Each row is a point on a landscape with many valleys, with its height.
From any point a ball takes the steepest step (drop divided by distance) to one of its 2 nearest points. It stops when none of these is lower. Distance is the straight distance between rows; heights are no part of it.
Siguk: [157 124 143 133 141  85  99 113 135 126 159 138 109 144  90 100 151 179
 153  99 176 102 173  82 157  93  87 129 153]  h=78
dalon: [ 81 164 167 103  80 154 149 131 145 136 191 146 154  95 156 158 175  50
 163 150 109 114 141 101  92 175 141  91  83]  h=330
vabur: [121 126 131 189  90 159  90 117 106 121  52 131 158 140  73 151 151 109
 100 156 116 159 158 128 170 186 106 133 129]  h=224
vakub: [ 39 160 167 107 152 120 117 113 140 111 156 139 162  89 136  89 130  89
 145 169  71 181 102 130  66 128 146  68 126]  h=274
seve: [150 162 137 132 105 175 129 151 136 132 154 125 154 155 149 180 109 102
 112 146 140 159 128 117 155 138 124  77  89]  h=232
Boran: [157 149 152  94 128 159 133 109 147 122 131 198 139 151 129 159 128 108
 130 114 170  94 159  83 136 143 131  95 141]  h=179
Reb: [166 109  64  89  96 117 142 121 137 127 143 155  83 112 117 126 116 170
 126 106 169  54 178  86 131  58 100  90 189]  h=145
vob: [124 156 129 101 137 112 172 112  71  78 121 109 179 119 113 149 128 109
 125 144 167  86 152 163 135 185 106 113 102]  h=150
Fim: [145 102 151 166 105 124 101 134 120  97 118  97 183 135  64  92 141 101
  99 127 155 191 157 116 152 166 136  74 139]  h=241
kerel: [192  97  91 156 120 138  87 188 139 108 139  94 121 144 142 143  99 167
 112 149 167  99 130 138 173  84 108  94 154]  h=142
ton: [197  85  70 116 115 114 126 156 147 125 158 124 105 142 137 109  88 174
 107 129 166  94 152 116 162  63 102  64 184]  h=112
Giva: [144 101 115 179 142  95  88 145 128 116 132 121  90 136  91  91  98 218
 142 113 181 123 171  90 162  78 127 129 156]  h=49
Bukoz: [149  81 122 110 124 142 129 179 166 134 163 160 134 176 196 142  79 103
  97 140 154 151 100 131 134  84 154 101 126]  h=353
safez: [152 100 132 182 132 119 103 163 126  90 144 128  87 148 105 105 139 169
 120 105 164 129 140  97 178 103 162 108 194]  h=80
Lumin: [140 161 129 180 176 112  77 143  90  80 148 119 155 162 138 155 102 175
 112 138 152 128 166 139 191 128 100 136  84]  h=324
Pegem: [136  76  59 120 144 121 163 110  98 130 136 130  82 148 176 132 130 133
 112 152  82  87 121 175 132  92 123 168 163]  h=18
Rozo: [106  70 135 128 144  93 171 107 103  93 132 107 148 142 118  96 145 108
 128 132 116 138  98 181 133 138 123 176 148]  h=93
Guf: [147 152 131  82  70 142 154 120 119 152 112  91 156 119 114 145 167 129
 112 113 153 124 134 108 140 152 109 124 112]  h=335
negus: [137 139 105 153 148 101 123 113  68 166  88 178 142 102  85 107 112 189
 139 133 169  78 183 123 168 191 106 147 164]  h=22
dop: [145 125 106 116 142 128 111 121 108  92 145 152 133 190 153 160 143 150
  99 124 147 112 158 106 184  91  92 168 149]  h=604
beva: [171  99  78 110 131 128 170 132  80 131 133 123 122 144 140 146 140 117
 107 143 146  83 131 153 154 135 106 146 145]  h=63
des: [135 121  79 101  75 148 165 135 113 144 129 119 117 115 128 160 127  86
 151 118 154  96 122 133  95 109 133 123  59]  h=409
Neku: [107 101 150 119 132  86 121 116 167 117  91 135 162 165 142 126  66 165
 123 137 151 147 134 199 152 117 127 175 122]  h=99
nule: [106  73 128  93 141  64 145  84 124 123 172 114 157 162 144 113 140 136
 123 127 130 113 136 178 148 110  86 187 130]  h=126
Famep: [170  82  86 115 114 116 154 105  75 117 176 103 100 113  85 129 109 139
 134  90 184 110 126 103 133 103 170 102 119]  h=348
gezer: [131 156 150 146 163  82 113 129 160 130 120  90 113 129 124 153  91 201
 149  99 171 107 146 143 141 115 104 153  80]  h=187
dabe: [134  73  82 155 184 107 120 118 142  83 112 103  80 110 130  69 114 142
 149 130  74  95 102 156  93  68 107 155 121]  h=103
Zez: [ 54 153 182 136 150 131  91 136 156  92 114 100 177 111 136  96 163  93
 101 173  50 209  97 136 101 131 115  79 130]  h=252
selok: [140  97  81 138 155  83 112 125  98 124 167 158  93 154 158 138 124 156
 153 168 124  77 157 144 157  85  71 146 127]  h=580
Nelo: [ 79 117 126 126 168 158 121 114 125  98  65 154 149 142 141 148 104 122
  92 135  98 168  85 173 112 118 150 169 161]  h=290
rel: [ 97 122 127 171 118 137 138 156  92 138 152 116 135 153 139 122 151 113
  96 126 100 189 121 130 146 155 172 131 129]  h=437
Pake: [ 97 176 185 176  97 126 129 126 117 109 103 135 146 104 110 146 146 130
 166 147 136 100 170 115 148 217 149 115  87]  h=176
rafas: [ 93  94 132 111 117 144 160 112 146 123 164 151  93 136 119  90 182 119
 126  76  86 180  91 101 109 102 159 176 165]  h=297
Getil: [102 159 179 115  81 180 155 149 168 141 110 162 151 118 156 190 125  94
 143 152 117  99 132 141 120 207 149 121 112]  h=283
nov: [ 74 119 154 148 168 125 146 157 104 145 153 138 168 126 162 108 123 100
  74 142  91 194 101 156 128 177 187 110 160]  h=422
botok: [118 108 143 116 145 139 102 171 160 147 147 175 155 149 200 130  79  80
 134 176 123 162  86 149 102 102 168 105 129]  h=337
pupeb: [112  74 115  93 122 134 167 156 163 182 138 129 109 125 160 128  95 102
 122 112 132 162  78 145  98 103 160 141 142]  h=217
nik: [ 80 129 127 125 139  72 173  89 112 148 140 123 141 140 163 116  95 171
 126 126  91 127 143 193 143 157 149 188 111]  h=89
fuf: [130 209 194 137 174 137 129 120 147  97 101 133 161 119 122 161 118 121
  79 104 124 136 161 107 134 192 136  87 144]  h=303
Zal: [122  92  92 127 137 143 177 115  76  93  67 124 111 119  68 127 137 124
 117 112 150 116 123 135 121 130 134 157 154]  h=163
Zapeg: [117 145 127  96 125 114 132  88 152 149 138 182 115 114 159 133 136 117
 185 127  88 111 103 130  90 121 149 151 122]  h=269
kabi: [169 112  68 131  93 107 141 118 147 178 186 109  81 142 177 131  90 127
 127 110 117 108 143 141 123  80 144 132  78]  h=387
Dig: [111 176 196 123 137 158  98 124 190 143  79 149 136 138 134 165 145 117
 101 120 100 164 130 119 117 145 118 133 169]  h=175
mefun: [ 51 154 176  87 150 140 143 110 129 130 183 161 154  98 157 135 149  64
 137 133  83 174 132 104  77 133 137 104 137]  h=295
peme: [ 81 117 159 157 167 108 144 143 127  87 149 119 115 119 147  86 134 113
 146 143  75 159  65 159  89 127 182 139 116]  h=496
sagog: [140 111  81 160 146 132 156 159  98 117 137 143  64 126 125 106 133 147
 110 105 123 135 140  99 132 102 179 111 192]  h=115
Zul: [124  90 118 132 147 128 109  99 139 106  80 180 136 160 113 112  92 135
 104 134 154 138 143 144 159 103 111 145 208]  h=101
kepo: [173 114  96 106  84 133 172 142 138 138 134 144  86 125 121 162  97 158
 132 104 194  60 148 101 148 119 139 123 153]  h=174
gofo: [ 52 150 148 120 132 121 167 105 117 120  94 129 151  99 114  91 125 129
 127 139  83 162  96 178 117 180 154 144 146]  h=393
mit: [102 109 122 115 134  80 182  83 143 165 107  85 131 101 112 102 124 166
 158 140  74  67 108 214 112 164  94 208 134]  h=151
kes: [114 130 116  79 130 145 181  97 108 135  87 145  94 105 112 128 163 180
 111  76 146  67 137  72 120 143 142 181 131]  h=214
vuru: [154 147 126 154  88 175  85 138 116 141 107 155 106 128  85 159 140  99
 153 136 132 144 143  56 124 116 132  68  89]  h=184
nete: [116 135 161 104 104 135  75 124 188 141 128 110 160 137 146 122 145 107
 154 147 100 188  89 144  95  84 121 131 114]  h=251
mam: [103 167 172  55  87 161 127 105 165 114 138 117 163 101 141 156 197  78
 136 112 131  95 152  86  96 139  86 131  96]  h=428
gede: [117 104 105  81  89 148 134 126 120 132 157 138 161 157 162 166 112  70
 124 157 123 164 108 151 118  90 120 130  90]  h=458
Lis: [110 138 156 145 129 127 145 137 110  66 130  96 185 145 119 154  94 103
 114 149 186 129 142 177 153 175 132 104 116]  h=178
delil: [106 107 131  92  92 106 131 105 148 135  88 101 183 152 106 125 102 134
 137 134 171 144 135 178 137 120  76 172 107]  h=129
gumi: [147 150 175 135 128 137 112 125 162 149 140 179 144 160 113 132 132 100
 104 105 148 155 148  81 140 157 142  65 166]  h=208
feg: [107 150 138 125  99 132 112 102  93 122 139 128 163 131 124 131 164  61
 161 169  92 158 144 112 119 145 115  76  77]  h=186
Sema: [176 161 131 182  89 185  84 134 107 134 121 130 126 153  81 185 113 149
 118 149 127 145 142  73 183 163 129  76  99]  h=146
Kav: [159 130  66 135 166 141 126 169  90 137 138 159  66 120 173 123 125 119
 108 134 110 117 130 108 122  89 136  89 168]  h=149
Divif: [154 137 115  94 121 150 136 109 111  99 149 112 108 106  83 169 113 132
 132  68 191 108 122  71  97  89 161 111  95]  h=372
nef: [192 136  99 117 186  82 141 140 115 137 111  75 102 110 118 113  96 165
 118 122 144  92 121 151 122 106 102 114 134]  h=338
mos: [162 152 121 134  89 160 105 154 159 155 147 149  71 125 133 123 154 129
 131  99 144 121 136  74 134 100 126  94 182]  h=277
bol: [103 168 149 136 113 146 158 158 103 102 142  61 132 104 124 169 139 119
 128 111 157 133 128 148 123 146 152 110  87]  h=436
Tarot: [118 146 154  95 151  61 125  94 184 145 108  92 127 126 117  99  84 175
 140 114 139 129 147 157 104  98  80 162 108]  h=182
mava: [130  88 135 117 110 136 128 127 144 127 173 133 132 157 144  95 196  89
 101 104 111 177 107 120 139 108 127 139 183]  h=276
dul: [135 112 163 177 132 129  78 161 159 109  87 111 180 146 137 100 117 120
  96 148 131 164 116 161 158 151 121 144 159]  h=272
zuk: [ 78 105 120  94 136 119 179 128 128 163 148 116 111 108 148 124  64 101
 115 118 105 165 103 157  68 108 174 112  87]  h=189
Vop: [182 151 110 108 141 121 143 152 119 127 105  65  89  70  90 130 125 140
 137  94 154  73 114 122  89 126 125 127 111]  h=363
mogod: [ 89 128 132 102 188  72 206  82 124  89 129 123 127  97 123  89 116 138
 142 107  98  99 121 167  98 152 137 165 113]  h=271
kir: [124 127 109 154 111 179 139 121  86 110  71 117 138 125  93 160 172 124
 103 126 135 112 135 134 156 175 122 165 160]  h=195
nitig: [ 91 119 125 139 108  89 162 152 132 129 138  87 138 128 153 102  90 123
 137 145 119 160 126 183 108 130 167 122  77]  h=156
fufaz: [106 157 175 133  88 160 133 141 123 120  67 133 138  71 117 141 169 107
 162 165 108  83 159  96 105 203 130  97  83]  h=144
Vate: [121  71 107 129 139 113 128 111 166 115  80 151 106 163 123 144  73 160
 123 133 159 110 138 171 140  90 118 188 143]  h=72
bofa: [121 168 139 215 153 112  77 126  65  85  89 124 153 124  82 115 114 154
 119 129 121 167 175 118 168 175 147 112 106]  h=222
gav: [116 175 127  66 121 144 139  97 138 145 110 169 126 109 150 154 132 115
 143 127 132 104 149  95  90 129 129 142  73]  h=242
zafi: [184  81  61 149  89 154 133 205 133 139 133 130  88 150 173 133 100 120
 130 168 140 121 107 153 164  99 134 102 141]  h=173
fefe: [154 109 106 157 113  86 114 145 158 176  96 116  83 139 119  95  92 192
 156 145 153 106 150 166 152  96  86 139 141]  h=556
padul: [ 69 138 175 171 122 152 132 187 129 157 133  90 139  88 114 108 151  79
 132 164  92 202 101 150 103 179 159  81 139]  h=468
duna: [160 149 133 146 123 155 125 118  86 142  93 184 152 124  91 143 101 158
 141 152 159  76 175  93 183 201 130  98 132]  h=61
nuvez: [180 124  87 137 116  84 108 132  95 174 161 139 104 139 124 123 136 176
 170 153 154  73 162 122 172 109  56 136 103]  h=572
lupo: [180 140  73 116 127  86 148 109 151 156 178  95  95 114 175 107  95 104
 155 124 102  72 125 182  87 110 120 135  81]  h=405
Sugi: [103 138 168 115 165 150 128 142 132 133 147 173 163 133 152 147 113  62
 106 137 117 155 106 125 103 131 138  98 136]  h=317
pudim: [110 130 138 201 124 137  70 115 124  97  88 114 199 128  95 123 138 128
  74 135 123 171 159 173 178 177 111 165 158]  h=250
vis: [127 144 153 126  90 146 152 130 119 159  93 111 181 117 102 129 142  98
 118 143 140 139 140 144 149 212 109 105 132]  h=358
vudul: [124 112 156 112 110 133 110 118 119 112 148 123 186 157 124 112 166  63
 112 159 108 194 134 127 128 125 101  91 117]  h=215
nupu: [120 103  99 138 167  88 171 118  86 125 142 121 110 166 173 122 109 163
  89 130 112 118 136 177 166 128 137 186 146]  h=57
seko: [137 134 113 126 117 112 131 126 120 119 107  95 143 154 110 148  82 168
 138 123 179 123 156 155 151 104  99 143  65]  h=159
segid: [154 106 150 193 124 138  78 151 139 105 121 151 151 176 107 138 117 138
 100 144 163 133 156 137 204 152 122 128 159]  h=293
sevur: [ 59 123  87  81 146 173 134 130 117 187 133 136 128  88 144 130 154 100
 135 141  38 169  48 134  64  82 125 161 123]  h=508
poz: [168 127  95  91 112 119 132 110 132 125 175 136 118 171 149 181 116 172
 124 118 177  62 164 122 179  93  78 157 110]  h=596
gemib: [124  56 123 158 115  80  64 147 182 126  98 134 114 161 183  66 103 179
 131 161 123 142 107 131 136  63 131 140 149]  h=540
dazu: [147  70 127 168 128  75  82 157 177 134 103  99 124 158 149  81 108 172
 135 158 165 120 120 173 159  87  81 170 134]  h=548
pez: [126 125 143 121 102 181  97 167 176 172 166 131 130  88 114 153 165  52
 136 114 130 165 119  79  89 116  95  98 134]  h=374
lazod: [106 146 114 147 167 130 141 148 156 125 112 106  66 100 113  85 128 156
 124  75  99 160  90 103  81  86 159 124 114]  h=362
bafu: [125 148 132 172 168 134  96 124 115  79 101 163  93 146 117 166 165 159
 149 129 133  86 150 108 152 121  98 178 148]  h=620
zet: [133  68  87 126 160  86 120  94 152 119 124 146  77 131 111  78  96 158
 147 139 112  94 150 144 103  57 102 138 163]  h=134
dipas: [ 92 170 149  52  97 142 159 126 166 164 163 102 136  81 145 134 164  85
 138  97 132 127 120 113  70 132 110 124  96]  h=408
mezel: [138 157 125 168 172 162 109 184 112 141 116 171  87 118 143 146 127  99
 111 136 106 148 114 102 125 143 161  84 171]  h=181
buda: [159 188 139 143 131 144 106 147 118  83 149  79 126 104 116 178 147 131
 133 100 146 113 122 100 114 129 139 105  76]  h=417
rapok: [ 72 165 180 101 113 151 159 113 159 106 146 157 149 106 167 152 177  94
 152 147 102  99 125 133  89 174 151 144 121]  h=306
pob: [149 132 122 114 110 125  83 137 189 145  90  95 132 145 135 100 158 143
 139 130 111 176  83 145 118  78  87 162 136]  h=270
por: [187 179 124 159 157 120  87 146 105 107 175 132 137 158 144 164 104 161
 152 150 151  81 143 114 180 126 107 114  83]  h=343
teto: [181 125  75 105 121 108 142 124 133 142 119 108 102 102 124 122 114  95
 156 122 143  66 115 156  77 108 102 120  98]  h=388
Gufo: [155 125 129 159  91 120  97 181 189 157 148 149  70 141 147  93 102 132
 157 132 141 148 123 114 133  89 159 102 157]  h=298
dulud: [ 75  77 132  84 128 130 147 133 131 124 152 112 168 154 192 146 119  96
  95 144 103 174  75 183 106 100 152 153 115]  h=472
Mude: [126 172  72 124 114 155 117 140 120 143 165 122  61  93 130 135 164 116
 134  54 121 113 123  62  88  85 156 137 116]  h=312
sig: [ 43 166 154 148 119 172 163 163  99 100 125  73 125  77 123 141 157  86
 129 151 110 160 122 155  98 173 141 100 103]  h=453
luse: [ 70 113 118  85 114 140 164  95 149 163 150 103 122 127 163 130 134 142
 114 127  68 163  86 159  98  96 157 180 111]  h=486
nes: [128  89 128 147 150  96  79 141 171 123 115 139 104 141 169  44 131 145
 133 136  94 172  78  99  87  64 145 121 137]  h=531
zase: [144 117 100 101 146  81 121  95 132 161 145 143 122 176 176 153  92 174
 128 151 122 102 158 158 166  92  76 166 109]  h=587
Duber: [139 142 144 112  79 135 152 123 126 147 146 145 121 119 138 133 202 114
 139 121 113  96 146  85 134 172 130 160 134]  h=310
tivon: [128  97 106 134 105 115 112 131 121  74 149 127 135 144 133 136 123  63
 159 144 139 146 115 152 113  97 125 122  72]  h=443
libek: [186 109 129 107  93 146 139 145 107 143 117 125 115  93  80 147 130 178
 148 120 193  52 147  88 147 161 121 110 165]  h=201
zugup: [ 80 108  80 116 118 169 143 120 103 186 140 160  89 122 153 135 144 116
 121 140  58 166  88 126 102  90 156 161 136]  h=498
kat: [175  94 136 115  98 115 121 128 144 111 194 121 155 185 150 118 155 104
 104 103 158 156 142 109 162  94 134 128 138]  h=253
mus: [107 106 142  93 143 138 146  74  97  95  76 153 162 137  74 118 145  94
 113 121 152 142 139 119 123 142 102 151 164]  h=160
Rego: [139 117 135 154 118 156 113 133  97 120  99 130 122 128  61 128 141 107
 139 117 141 168 145  82 122 141 139  84 140]  h=213
sabi: [111 156 141 148 121 125 134 133 105 161  85 145 138 119 126 119 137 110
 134 159  94 153 115 169 120 187 140 121 146]  h=377
gage: [116 130 152 158 142 146  91  95 117  89 118 176 142 173 131 160 166 131
 114 148 116 125 152 125 181 146 103 183 144]  h=612
seri: [132  92 138 108 126  78 132 105 201 183 160 134 107 126 172 102  79 129
 158 138  87 122  80 184  80  90 191 134 120]  h=351
punab: [128 111 110 112 107 162 192 158 116 152 124 163  80 128 136 155 117 115
 128 108 156 105 121 125 114 138 164 127 174]  h=203
loma: [ 52 154 184 104 118 167 109 108 175 181 110 156 168 127 136 156 141 116
 113 136  87 201 106 127 104 144 139 129 164]  h=202
kuvi: [114 192 174 168 194 121 119 109 101  84  87 162 128 130 124 123 141 141
 107 106 111 109 161  96 142 191 154 129 167]  h=275
mogot: [136 137 119 112 105 102 111 135 183 163 141 166  90 113 142 104  91 116
 166 108 141 147 124 118  76  84 155 104 101]  h=315
nagaf: [170 157 155 122 143 129  94 110 154 131 104 131 132 136  98 134 149 163
 110 108 172  94 157  92 161 126  87 134 172]  h=110
debe: [140 161 158 148 120 142 111 115 103  79 141  93 118 100  90 168 117 173
 159  90 185 100 144  81 136 138 173 122  86]  h=396
rebim: [170  97  77 128 116 127 142 160 155 130 189 138  92 168 195 142  53 135
 103 119 157 112 133 128 128  63 158 113 110]  h=369
sef: [167  99 135 144 134 105 131 130 114  93 179 131 161 185 141 128 107 128
 135 126 167 145 150 128 176 121 152 114 101]  h=229
ril: [173 163 140 134 130 139 107 125 115 145 157 116  98 121  98 127 190 142
 111  93 117 148 145  51 137 137 144  94 160]  h=248
pivik: [ 22 143 134 123 139 145 169 117  96 125 139 121 169  97 162 117 129 117
  89 140  53 179  94 177 122 183 187 154 160]  h=407
pivo: [114 136 116  73  95 167 134 136 161 191 158 148 124  85 136 142 157  69
 135  84 135 141 110  82  73 103 111 142 131]  h=390
neti: [186 109  99 147  62 168 133 170 131 153 156 121 114 156 148 150 153 114
 137 156 139 107 121 134 189 123 109 127 150]  h=199
Momat: [171  93 102 136 129 124  70 149 154 108 105  99 122 130 120  83 144  99
 161 160 140 134  98 147 110  77  88 125 131]  h=291
Nin: [101 138 161 126  95 191 145 178 161 162 148 141 164 133 155 214 112  80
 108 147 130 163 104 141 136 165 132 118 116]  h=259
tikad: [137 124 134 106 134  99 124 120 188 155 112 145 117 131 162 122  61 120
 166 151 127 127  99 177  87  93 138 123  98]  h=334
fode: [145 141 114 123 119 111 129 117 126 152 119 151  99 133 136 108 150 140
 167 133 121 109 139 121 132 127 113 152 141]  h=288
lepov: [160 189 119 134 211  83 142 141 100 130 110  85 107 109 140  86 127 167
 100 109 101 124 124 131 125 132 131 127 140]  h=314
kuv: [115 123 126  94  90 155 153 124 131  94 115 109 147 113  94 156 125  70
 166 143 164 129 118 143  87 127 114 115  82]  h=426
vomu: [125 104 148 111 143 138  94 145 114 112 121  95 190 156 174  96 145  93
  68 142 115 205 100 118 122 116 108 105 123]  h=240
gim: [193 173 127 181 128 165  78 138  82 128 111 151 146 138  68 165  61 183
 115 141 145 106 153  90 204 184 127  69 129]  h=104
Gozi: [147 145 146 141 114 141 140 136 114 107 146 149 170 179 133 170  92 120
 126 141 174 122 147 141 190 163 140 107  88]  h=205
Lotad: [ 94 146 141  90 177 118 203  94 119  96  81 121 125  85 109 105 135 174
 127  87 120  64 128 123 103 156 123 186 108]  h=245
Bita: [ 77 163 145 103 122  89 153 105 142 127 157 105 166 154 186 134 141 153
 107 137  81 147 109 200 152 151 140 181 125]  h=119
savi: [107 133 154 143 158  92 105 110 159 136  75 151 151 120 105 108  84 175
 135 117 153 133 143 171 150 158 108 177 158]  h=86
Tik: [ 96 168 155 188 146  92 117 127  84 103 111 138 148 110  91 110 122 151
 163 149 129 118 170 148 151 179 132 129  85]  h=200
rig: [169 125 113 122 110 123 114 110  86 135  86 125 121 112  54 124 116 164
 164 128 194  98 157  90 141 128 106 106 114]  h=228
fute: [108 113 122 117 153  92  90 101 172 141 149 139 120 110 154  52 119 117
 167 122  50 159  73 124  60  65 156 119 104]  h=520
nakur: [ 95 123 138  83 114 104 164  98 119 140  83 114 161 100 125 106 166 140
 167 159  96  82 109 176 116 187  93 176 139]  h=118
kizo: [136 116 139 199 168  95  67 165 106 107 130 152 141 154 110 124 114 161
 146 150 171 113 160 153 186 147 111 144 118]  h=309
pav: [124  50 107 140 132 114 124 114 184 152 128 126  86 143 171  98  84 151
 129 150  79 112  76 181  89  63 178 149 153]  h=366
liv: [143 167 107 128 133 174 111 141  94 159 165 143  93  79 123 153 193  93
 119  94 106 119 129  38 104 120 130  97 137]  h=282
Tasu: [185 107 124 145 102 139 139 124  49  90 182  83 147 109  70 162 131 148
 147 109 174 107 129 115 161 150 152  98 103]  h=322
bero: [140  92  43 137 142 134 149 132 127 127 134 117  61 117 152 110 137 124
 108 119  77  93 101 141  91  59 114 149 140]  h=59
Dudez: [186 178 172 144 119 145 105 150 141 177 189 124 120 145 139 151 149 123
 104  97 128 160 142  70 163 163 150  76 145]  h=237
zub: [120 130  95  92 131 126 172  95  92 151  53 155 117 119 121 120 146 183
 106 117 117  82 142 127 137 165 104 192 149]  h=185
Teg: [105 169 183 110 172 171 137 133 157 116 115 140 174 113 131 192 126  65
  91 138 135 145 139 115 102 176 102  77 147]  h=331
Reni: [183 135 112 123 142 128 140 131  65 109 117  97 147 116 105 153 157 129
 125 142 167  68 125 147 159 174  72 127 140]  h=105
nifur: [134  66 106 131 115  73 169  91 155 170 157  85  69 155 133  78 128 178
 124 121  98 110 122 160 139 108 121 197 138]  h=155
Les: [ 92  89 124 150 161 148 108 151 112  93  82 123 147 140 158 100 132 118
  52 123 109 184  93 126 108 103 145 143 145]  h=268
gep: [138 157 153 123 101 127 135 129  99 124 119 127 143  74  82 103 174 110
 187 135 130  91 154  63  98 180 140  75  84]  h=100
tageg: [147 122 150 159 105 127 121 143  88  80 156  39 181 128  92 121 167 101
 107 137 153 160 146 138 161 170 129  75 106]  h=267
puzug: [122 186 145 135  99 135 136 122  85  97 155 119 154 101 111 157 150  88
 159 158 129  98 164  89 119 173 134  55  56]  h=148
Kivi: [128 150 155 126  84 169 114 158 159 165 160 160 134  82 122 156 179  49
 182 121 123 109 133  78  79 169 137  80 104]  h=352
Laf: [123 105 117 149 154  85 105 113 143  97 181 135 128 119 151  74 161  94
 189 141  60 142  74 140  99  95 153 149 111]  h=509
Kup: [104  80  90 130 126 147 158 124  99 102 118 125 105 132 123 140 151  93
 121 120 108 136  93 148 110 120 142 168 129]  h=131
nenab: [117 144 159 125 153  70 131 108 135 157  92 154 156 114 110 108 124 184
 147 129 161  70 167 148 147 196  87 167 145]  h=56
zivir: [110  77 121 125 173  62 116  74 153 140 117 108 111 132  88  75 101 180
 157 119 114 113 143 153 115  72  76 167 104]  h=158
zeg: [179 117  59 125  87 101 119 119 157 186 127 129  74 134 139 123 110 185
 160 145 118  82 154 118 141  74  72 143 121]  h=564
Zinub: [200 137 146 161 128 158  68 134 104 109 148 128 169 156  85 142  54 180
  96 124 158 152 130  83 200 146 150  44 131]  h=147
ledop: [ 70 153 172 118 131 155  71 114 171 134  88 117 184 133 127 110 143 122
 113 153  74 221  80 135  95 114 121 124 149]  h=227
vizi: [143 164 135 194 177 122  87 107  65 106 116 135 132 133  96 129 151 172
 100  99 127 120 185  78 182 172 145 113 164]  h=249
fer: [103 184 144 128 195  58 168 102  93 109 135  93 123 116 147  83 136 158
 130 121 100 112 139 156 130 154 115 151 118]  h=292
Fite: [115  75 126  92 133 145 124 101 160 106  86 168 134 150  85 111 109 102
 131 122 159 158 115 128 102  87 120 131 170]  h=130
bedo: [176 157 128 135 122 132 134 155 125 180  92 173 100 131 140 128 133 136
 153 161 129  84 136 136 151 185 127 120 183]  h=307
valu: [120 107 103 103 167 114 143 101 187 125 111 131  70 124 141  76  85 159
 103  82 100 147 121 116  83  50 148 149 132]  h=383
favap: [138 157 163 118 147 149  95 118 172 101  80 146 134 153 122 146 122 122
 134 132 158 129 137 116 126 114  93 148 145]  h=143
sifef: [142 169 116  84 137 165 146 119 109 154 122 167 120 133 144 172 108 120
 100 100 153 122 140  68 122 119 129  94 112]  h=209
tufom: [113  95 128 136 130  75 160  95 139 140 137  75 114 137 157  93  85 156
 124 128  88 128 114 188 111 108 132 167  87]  h=122
lin: [ 84  97 145 151 134 142 138 172 128 132 141 111 130  90 129  91 162  62
 141 146  89 172  69 150  80 131 148 111 132]  h=482
patun: [123 171 120 130 127 151 151 147 120 162 149  87  63  88 105 126 145 149
 110  65 120 157 114  79  96 114 180 137 108]  h=339
Pari: [131  79  88 104 129 148 150 156 145 141 156 167  91 126 150 135 121  82
 119 107 139 115  98 123  92  79 150 128 175]  h=226
negi: [ 89 152 127  85 107 150 147  87 101 137  51 138 171 101 124 127 179 149
 110 151  86 109 135 137 136 188  96 179 129]  h=152
vobis: [143 149 159  88 110 193 121 104 140 124 126 143 148 107 117 191 199 105
  95 108 135  82 140  46 113 152 118 126 116]  h=451
Dasit: [188 141 167 120 115 137  92 131 108 113 153  73 162 126  68 153  69 190
 126  94 192 142 123  94 174 145 136  69 121]  h=183
favun: [162 130 120 188 126 134 115 156  40  87 140  75 144 134  90 134 116 142
 117 135 154 136 132 145 166 149 161  92 104]  h=296
pobam: [ 86 122 128 117 148 162 159 122 114 114 158 138  80 105 101 117 176  75
 124  67 104 177 103  71  82  94 140 142 134]  h=318

For each start below, name the point where the ball stops.
dazu | gim
mefun | Giva
buda | gim
Vop | nakur
Lumin | Rozo
pivik | Boran
rel | Boran

For each start below, name every point that the ball comes to, in order.
dop | poz > zase > selok > nuvez > zeg > fefe > dazu > gemib > nes > fute > Laf > peme > lin > padul > sig > bol > buda > debe > Divif > Famep > Tasu > favun > tageg > Fim > Rego > vuru > Sema > gim
nov | pivik > gofo > sabi > vis > Guf > Duber > fode > Zapeg > gav > sifef > Boran
Momat | pob > nete > ledop > loma > Dig > favap > nagaf > Siguk > Giva
